Points on a hilly landscape, in no order, each with its height.
From any point a ball rolls to the lowest of the 2 points nearest to it. It stops when none of these is lower. Distance is the straight distance between rows; heights are no part of it.
(890) (h 492): [144  83  96 139 115 132 223 138 135 150  84 139 132 126 122 130 126 129
 129 154 153]
(44) (h 270): [131 118  98 136 121 133 116 151 148 127 190 191  82 159  99 135  89 120
 122 123 179]
(12) (h 337): [ 73 143 147 125 136 140 125 105 114 165  69  90  75 148 103  95 152  86
 138 133 102]
(618) (h 643): [ 82  93 127 125 107 104  56 190 110  92 122  84 105 107 182 132  92 145
 109 127 130]
(591) (h 455): [109  53 158 155 146 177  65 128 122 107 159 112 160 135 153 179 105 130
  95 122 121]
(840) (h 395): [ 57 130 167 177  74 144 137 113 147 139 114 134 107 103 166 165 110 129
 120 146 137]
(30) (h 446): [108  93 106 151 134 156 119 120  67  61 141 137 115 167 111 114 158 163
 100 175 139]
(351) (h 289): [ 97 120  46 131  98 147 137 116  99 107  94  91 151 107 119 141  92 132
 139 205 128]
(271) (h 212): [184 147 164 137 138 117  55 132 184 186 144 180 134 103 119 146 117 113
 100 126 123]
(198) (h 295): [115 143 201 112  95  74 130 131 149 162 143 162 110 109  99  66 122 121
 137 108 118]
(14) (h 415): [102 160 158 139  70 136 156  84 108  96 149 178  77 133 139 121 128 152
 150 159 141]
(487) (h 418): [129 101 150 146 101 168  81 139 161 110 129 125 118 123 167 167  94 114
  90 147  84]
(580) (h 606): [138 128 174 141 136  92  59 162 130 138 154  84 130 148 132 130  83 113
  84 101 135]
(449) (h 258): [138 145 198 119 144 115 162 135 113 153 159 110 139 112  89  98 165  81
 128 161 153]
(479) (h 718): [102  98  71 184 132 162 135 158 106 130 133  51 153 126 100 172 107 125
 130 124 105]
(582) (h 357): [ 97 104 100 129 136 135 101 160 130 144  89 113 118 176 163  95 109 153
 113 112  64]
(718) (h 216): [138 122 165  85 144  96 159 102 157 124 144 172 170 129 134  70 180 134
 123  91 115]
(555) (h 312): [221 152 155 116 159 138 135 146 133 172 170 160 137 131  87 129 119 144
 205 124 116]
(35) (h 470): [144  78 121  99 148 160  84 130  82  43 146 125 144 164 159 120 145 163
  88 142 110]
(960) (h 280): [ 99 111 129 124 148 151 149 183 168 124  89  93 122 149 106 151 158 139
 139 139 121]
(276) (h 422): [ 70  88 143 111 103 166 104 121 101 122 156 104 181 147 151 150  70 160
 105 140 119]
(147) (h 458): [128 108 155 183 103 101 126 130  94 120  62  70  86 108 143 170 113 169
 141 145 126]
(396) (h 340): [105 118  70 140 149 125 107 129 131 110  84  86 110 203 112  95 146 127
 140 108  88]
(39) (h 335): [118 156 187 155  79 109 139 153 136 157 144 156 109 139 137  99 111 172
  86 137 113]
(812) (h 313): [108 133 125 139 134 109 133 148 173 149 107 123 103 126 124 141 139 137
 209 145 132]
(759) (h 320): [143 137 101 139 132 121 131  62 173 121 131 199 164 103 140 129 176 143
 125 137 124]
(52) (h 300): [168 156 115 156 141  94  67 152 183 165 128 131  93  86 131 134 135  96
 133 128  89]
(764) (h 574): [165 159 139 121 156 113  72 134 107 161 183 113 152 159 102 138  90  88
  84  79 157]
(285) (h 123): [167 169 152 146 137 104  81 129 159 159 165 197 144 107 141 123 159 173
  91  76 123]
(202) (h 263): [146 132 165 117 132 130 166  79 120 100 148 172 123 168 105  97 179 117
  78  84 124]
(415) (h 419): [137 103 158 211 121 124 131 143 133 165  78 127  86 125 113 143 139 165
 120 163  96]
(406) (h 304): [100 139 180 125 139 137 137  65 133 120  99 128 110 155 123 122 156 113
 113 122 102]
(711) (h 224): [ 98  94 126 143 117 117 164  86 137 153 109 168  86 149 142  75 130  94
 173  69 122]
(150) (h 143): [ 96 146 139  88 128  75 134 146 135 144 137 125 139  88 112  81 151 119
 145 176 175]
(230) (h 232): [163 147 132 113  95 107  94 137 144  79 150 162 122 124 185 156 121 157
 116 106 146]
(954) (h 694): [ 68 113  41 136 143 147 111 158 129 117 133  51 187 100 136 145 119 111
 103 113 112]
(589) (h 323): [184 159 158  89 147 135 103 184 146 164 171 138 154 147 120 155  87 153
 139 148 143]
(648) (h 516): [125 107  82 146 125 130 191 149  87 136 139 121 126 167  97 122 132 134
 129 139 178]
(324) (h 255): [111 115 182 131 128  97 138  92 187 152 137 167 166  93  89  50 153 140
 158  92  99]
(689) (h 268): [152 134 130 140 144 144 208  69  92 176 120 179 148 100 135 109 141 151
 160 102  96]
(966) (h 390): [165 150 162 152 126 135 184 140 135 122 137 105 112  86  87 171 140 103
 115  98 148]
(126) (h 296): [119 167  90 129 141 139 121  89 152 135 163 146 127 162  78 123 137 105
 149 131 113]
(348) (h 322): [ 95 134  52 124 166 127 120 113 113 122 111 122 101 165  82  95 162 109
 153 146 132]
(257) (h 428): [ 95 157 139 128 141 169 146 119  83  87 149 137 144 146  95 144 163 185
  89 146 140]
(146) (h 194): [143 152 112 107 102  71  91 112 153 106 141 198 100  72 154 110 107 140
 112  87 159]
(971) (h 192): [116 150 100 128 119  67 119 112 125 106 116 120 131 103 139  95 160 130
 109 151 139]
(475) (h 425): [137  61 123 131 125  77 207 112 116 123 113 129 120 127  87  68 173 111
 175 106 168]
(468) (h 666): [ 91 117 100 122 118 115  56 171 131  95 177  58 180 105 154 148 112 119
 108 146 136]
(919) (h 406): [ 45 164 138 146  63 141 153 109  96 147 102 137  91 111 135 138 115 165
 143 145 159]
(932) (h 273): [124 151 126 127 132 121 124  94 155 137 139 176 108  70 115 111 126 123
 208 107 124]
(71) (h 454): [158 170 142  85 132 104 121 126 135 121  69 119 101 115  98 122 112 142
 154 175  95]
(827) (h 368): [165 139 128 102 160 138 159 139 148  98 150 143 128 109 102 180 136 123
 117  68 180]
(418) (h 367): [148 127 150 183 144 107 117 141 176 173  88  98 121  88 123 144 138 113
 109 141  94]
(510) (h 246): [106  88 107 143 142 113 133 131 136 142 139 185  78 155 136 109 117 147
 146 100 166]
(910) (h 627): [113 120 143 133 120  99 128 167 101 119 132  71 115 145 159 144  82 136
 126  86 147]
(928) (h 374): [145 150 117  82 115 161 140  99  98 115 132 130 155 162 195 124 104 126
 139 148 107]
(166) (h 150): [122 119  73  92 160 135 117 227 145 112 139 116 150 120 107 119 115 137
  71 119 143]
(122) (h 740): [119 104 106 195 146 171 139 141 116 163 169  84 125 152 127 171  94  76
 126 122 126]
(504) (h 447): [182 193 153 116 114 123  91 101 154 161 163 142 199  86 131 166 168 106
 140  93 136]
(686) (h 215): [171 150  85 109 106  95 143 159 146 129 186 144 182 161 159 127 114 178
 154 128 151]
(973) (h 499): [146  60 152 115 104 123 108 133 106  39 106 118 128 142 193 143 112 172
 101 135 110]
(259) (h 244): [100 105 106 153 154 119 137  55 140 118 121 169  88 112 144 113 150 105
 225  82 132]
(365) (h 370): [123 150 170 170  66 153 127 125 147 162 135 142 109 137 137 157  63 137
 115 153  92]
(239) (h 332): [124 166 102 120 122 186 120 103 174 103 158 112 142 162 126 164 146  80
 143 136  97]
(185) (h 327): [144 162  98  60 146 144 102 131 109 121 149 138 185 125 188 126 123 121
  99 142 139]
(328) (h 321): [174 139 129 131 146 103 156  51 111 116  92  90 113 109 103 133 128  75
 165 127 113]
(366) (h 402): [ 62 113 120  90 101 163 160 128 108 140  96 108 160 159 171 113  92 139
 119 161 127]
(69) (h 229): [122 123  72 102 183 147 148 177 156  96 125 123 152 132 104 138 183 133
 118 148 140]
(37) (h 512): [121  28 129 142 103 124 150 155 112  79  65 111  96 154 178 135 129 156
 127 126 139]
(616) (h 515): [186 182 149 108 138 141  55 123 109 158 174 141 184 132 137 178 146  78
 109  75 173]
(325) (h 384): [148 103 105 107 142  71 157  70 127 112 114 119 128 122  91  66 145  63
 177 115 129]
(139) (h 375): [120 156 169 107 172 159 124 134 109 136 141 107 162 124  83 140 144 124
  75 170 136]
(20) (h 248): [112 175 111  84 117 109 115 182 167 153 160 165 140 139 141 118  95 178
 157 143 144]
(482) (h 490): [109  31 132 152  99 137 122 137  83  77  61  64 106 111 143 169 100 133
 144 154 140]
(93) (h 759): [ 84  63 135 166 151 172 140 139  88 136 118  89  99 124 106 166 105  85
 108 127 177]
(361) (h 401): [150 176 143 116 153 138 108 164 107 151 126 107 101 136 144 113 125 137
 140 155  80]
(808) (h 241): [133 114 105  65 176 146  72 188 124 120 123 109 150 132 152 110 102 110
  70 140 118]
(212) (h 297): [144 125  71 161 121 102 186  83 118 148 110 178 136  87 148  97 148 148
 124 106 117]
(437) (h 387): [158 167 145 128 119 144 109  93 184 141 150 112 187 121 137 171 163  83
 135 151 107]
(700) (h 245): [144 160  70 131 113 142 158  75  93  94 108 112 132 118 112 140 120  96
 130 164 127]
(304) (h 411): [108 185 125 129 109 174 118 126  74 136 108 105 105 121 118 128  90 144
  97 159  70]
(61) (h 369): [ 88 144 123 152 112 172 125 146  93 162  68  79  68 155 100 134 107 133
 142 121  92]
(344) (h 324): [126 160 179 125 138 136 161 102 118 129 126 153  79  62  92 138 134 108
 160  86 134]
(27) (h 358): [156 119 190 111 115  94 161 171  89 106 157 103 111 115 161  95 157 116
 112 152 161]
(121) (h 164): [166 114 108  99 140 105 173 137 169 120 164 150 174 153 144 103 165 128
 149 101 145]
(639) (h 299): [170 114 131  80 153 127 123 126 140  60 105 140 137 116 142 173 121 134
 104 114 172]
(979) (h 462): [121  74  99 122 105 105 176 133 112 162  45 134  90 133 105  77 164 131
 128 121 155]
(708) (h 183): [201 162 136 101 158 162 147  87 119 171 143 176 169 141 115 126 134 136
 163 129  98]

For each start below, name the point where the ball stops.
(479) => (126)
(591) => (121)
(304) => (121)
(919) => (121)
(14) => (121)
(37) => (285)
